Points on a hilly landscape, in no order, each with its height.
A climber steps from a point to whichever of its 6 nearest points has the largest rise for the distance, and stops where none of them is higher. Distance is the straight distance between rows; heights are no part of it.
z_340 h=38.9: .28 .14 .20 -.20 -.14 .43 -.37 .41 .22 .19 -.19 .23
z_90 h=52.5: .22 -.07 .22 -.39 .17 -.18 .30 -.14 -.46 -.10 -.28 .18
z_912 h=22.0: .11 -.12 -.21 -.40 .15 .19 .12 .06 -.43 .09 .13 .13
z_557 h=28.2: -.33 .04 .00 .51 .06 -.26 .11 -.30 .27 -.12 .23 -.36
z_416 h=58.6: .27 .07 -.11 -.31 -.03 .47 -.28 .44 .01 .27 .00 .27
z_866 h=10.1: -.25 .01 -.27 .14 -.31 .56 -.61 .48 .61 .09 -.22 .11
z_436 h=21.4: -.12 .01 -.32 .25 -.38 .32 -.40 .19 .64 -.10 -.08 .03
z_117 h=53.6: .40 .19 .56 -.09 -.16 -.13 .22 -.09 .20 -.19 -.21 .11
z_868 h=57.6: -.14 .12 .30 .23 .38 -.72 .16 -.21 -.56 .06 -.06 -.16
z_206 h=62.6: .10 .05 .43 -.08 .24 -.57 .39 -.30 -.53 -.07 -.31 -.03
z_249 h=59.5: -.55 -.16 -.12 .60 -.22 -.31 -.03 -.36 .63 -.31 .10 -.37
z_855 h=74.9: -.27 -.01 -.30 .12 .10 .04 .08 -.14 .02 .08 .33 -.22
z_334 h=82.4: .20 .09 .36 .10 -.10 -.15 .27 -.21 .27 -.20 -.06 -.02
z_60 h=22.2: .35 -.14 -.05 -.63 .08 .27 -.09 .34 -.45 .13 -.13 .35
z_27 h=34.6: -.31 .13 .32 .53 .18 -.41 .13 -.33 .18 -.05 .13 -.35
z_62 h=39.4: .59 .15 .55 -.45 -.12 -.11 .09 .05 -.08 -.07 -.39 .38
z_701 h=31.1: .04 -.02 -.48 -.28 -.08 .52 -.16 .30 .01 .29 .24 .14
z_366 h=29.5: .53 -.28 .06 -.69 .09 .16 -.10 .26 -.56 .05 -.34 .41
z_187 h=76.3: -.40 .05 -.17 .34 .34 -.35 .09 -.18 -.40 .20 .38 -.25
z_984 h=55.0: -.19 .06 .08 .11 .24 -.28 .25 -.20 -.27 .09 .18 -.22
z_761 h=7.3: -.09 -.03 -.54 -.03 -.19 .49 -.14 .17 .23 .08 .27 .04
z_547 h=37.3: -.01 -.01 -.06 -.24 .17 -.02 .21 -.08 -.40 .00 .06 .00
z_987 h=44.4: .00 .06 .04 .12 -.14 .07 .12 -.11 .23 -.08 .16 -.12
z_849 h=21.1: -.25 -.07 -.54 .18 -.14 .29 -.02 -.06 .29 .05 .34 -.13
z_642 h=17.5: -.10 .01 -.41 .14 -.33 .45 -.37 .27 .48 .01 .10 .06
z_641 h=33.1: .44 -.33 .12 -.64 .15 -.03 .21 -.02 -.70 -.13 -.44 .33
z_362 h=60.3: .10 .07 .25 -.15 .11 -.14 .30 -.17 -.22 -.07 .00 -.02
z_616 h=47.8: -.29 .06 -.13 .16 .42 -.56 .03 -.06 -.68 .21 .16 -.16
z_851 h=35.5: -.33 -.11 -.28 .37 -.56 .02 -.25 .00 .80 -.39 -.02 -.13
z_558 h=41.5: -.58 -.04 -.56 .44 .25 -.12 -.05 -.18 -.08 .24 .45 -.35
z_141 h=24.9: .07 .04 -.08 .13 -.32 .29 -.22 .16 .45 -.04 .05 .07
z_500 h=19.2: .07 -.25 .05 -.34 .36 -.27 .26 -.18 -.79 -.04 -.22 .07
z_133 h=41.6: .11 -.03 -.29 -.17 -.09 .55 -.42 .43 .21 .28 .08 .20
z_878 h=43.5: .52 -.17 .21 -.54 .07 -.03 .11 .05 -.47 -.06 -.42 .36
z_355 h=25.6: .11 .01 -.16 -.17 -.07 .31 .00 .13 .08 .08 .22 .10
z_654 h=0.4: .16 .17 .19 .15 -.34 .29 -.40 .34 .56 -.08 -.23 .13
z_215 h=39.5: .39 .11 .29 -.39 -.07 .24 -.22 .33 -.02 .16 -.25 .37
z_927 h=27.6: -.33 .01 .16 .63 .11 -.44 .01 -.36 .39 -.16 .19 -.41
z_518 h=23.9: -.26 -.10 -.32 .35 -.31 .09 -.10 -.13 .57 -.22 .11 -.22
z_751 h=53.2: -.34 .00 -.20 .08 .37 -.22 .15 -.09 -.45 .24 .31 -.21
z_9 h=42.8: .35 -.03 .18 -.46 -.01 .03 .11 .08 -.25 .02 -.15 .25
z_749 h=30.8: -.17 -.04 .09 .45 -.17 -.18 .05 -.25 .51 -.23 .09 -.30
z_832 h=61.7: .04 .10 .43 .08 .23 -.39 .30 -.30 -.19 -.08 -.06 -.13
z_446 h=63.0: -.01 -.03 -.05 -.19 .08 .08 .18 -.01 -.23 .03 .19 .01
z_543 h=54.9: -.07 .12 .49 .27 .18 -.49 .32 -.38 -.02 -.12 -.01 -.20
z_865 h=23.8: -.36 -.08 -.65 .17 .03 .33 .00 -.08 .13 .13 .39 -.24
z_770 h=51.2: -.09 -.06 .18 -.05 .37 -.55 .25 -.20 -.76 .02 -.18 -.04
z_527 h=68.0: .33 .09 .54 -.17 .00 -.35 .39 -.26 -.13 -.18 -.28 .13
z_381 h=3.2: -.12 -.02 -.51 .10 -.27 .38 -.18 .08 .42 .02 .15 -.08
z_856 h=14.3: .38 .20 .54 -.06 -.17 .31 -.35 .39 .33 .07 -.40 .29
z_186 h=33.5: -.16 -.02 .00 .18 .49 -.76 -.04 -.10 -.90 .15 -.02 -.11
z_705 h=50.7: .33 .07 .31 -.19 -.10 .10 .11 .11 .12 -.06 -.09 .13
z_261 h=5.1: -.21 .05 .01 .24 -.39 .40 -.65 .45 .73 -.10 -.34 .11
z_143 h=66.5: .06 .01 .12 .23 -.25 .07 .02 -.05 .53 -.25 .02 -.08
z_833 h=30.2: -.19 -.10 -.46 -.11 .04 .27 .13 .04 -.10 .17 .37 -.10

Where does a climber stop that starts at each point below?
z_366: z_334
z_381: z_855
z_518: z_334
z_436: z_334
z_62: z_334
z_856: z_416
z_866: z_416
z_642: z_416
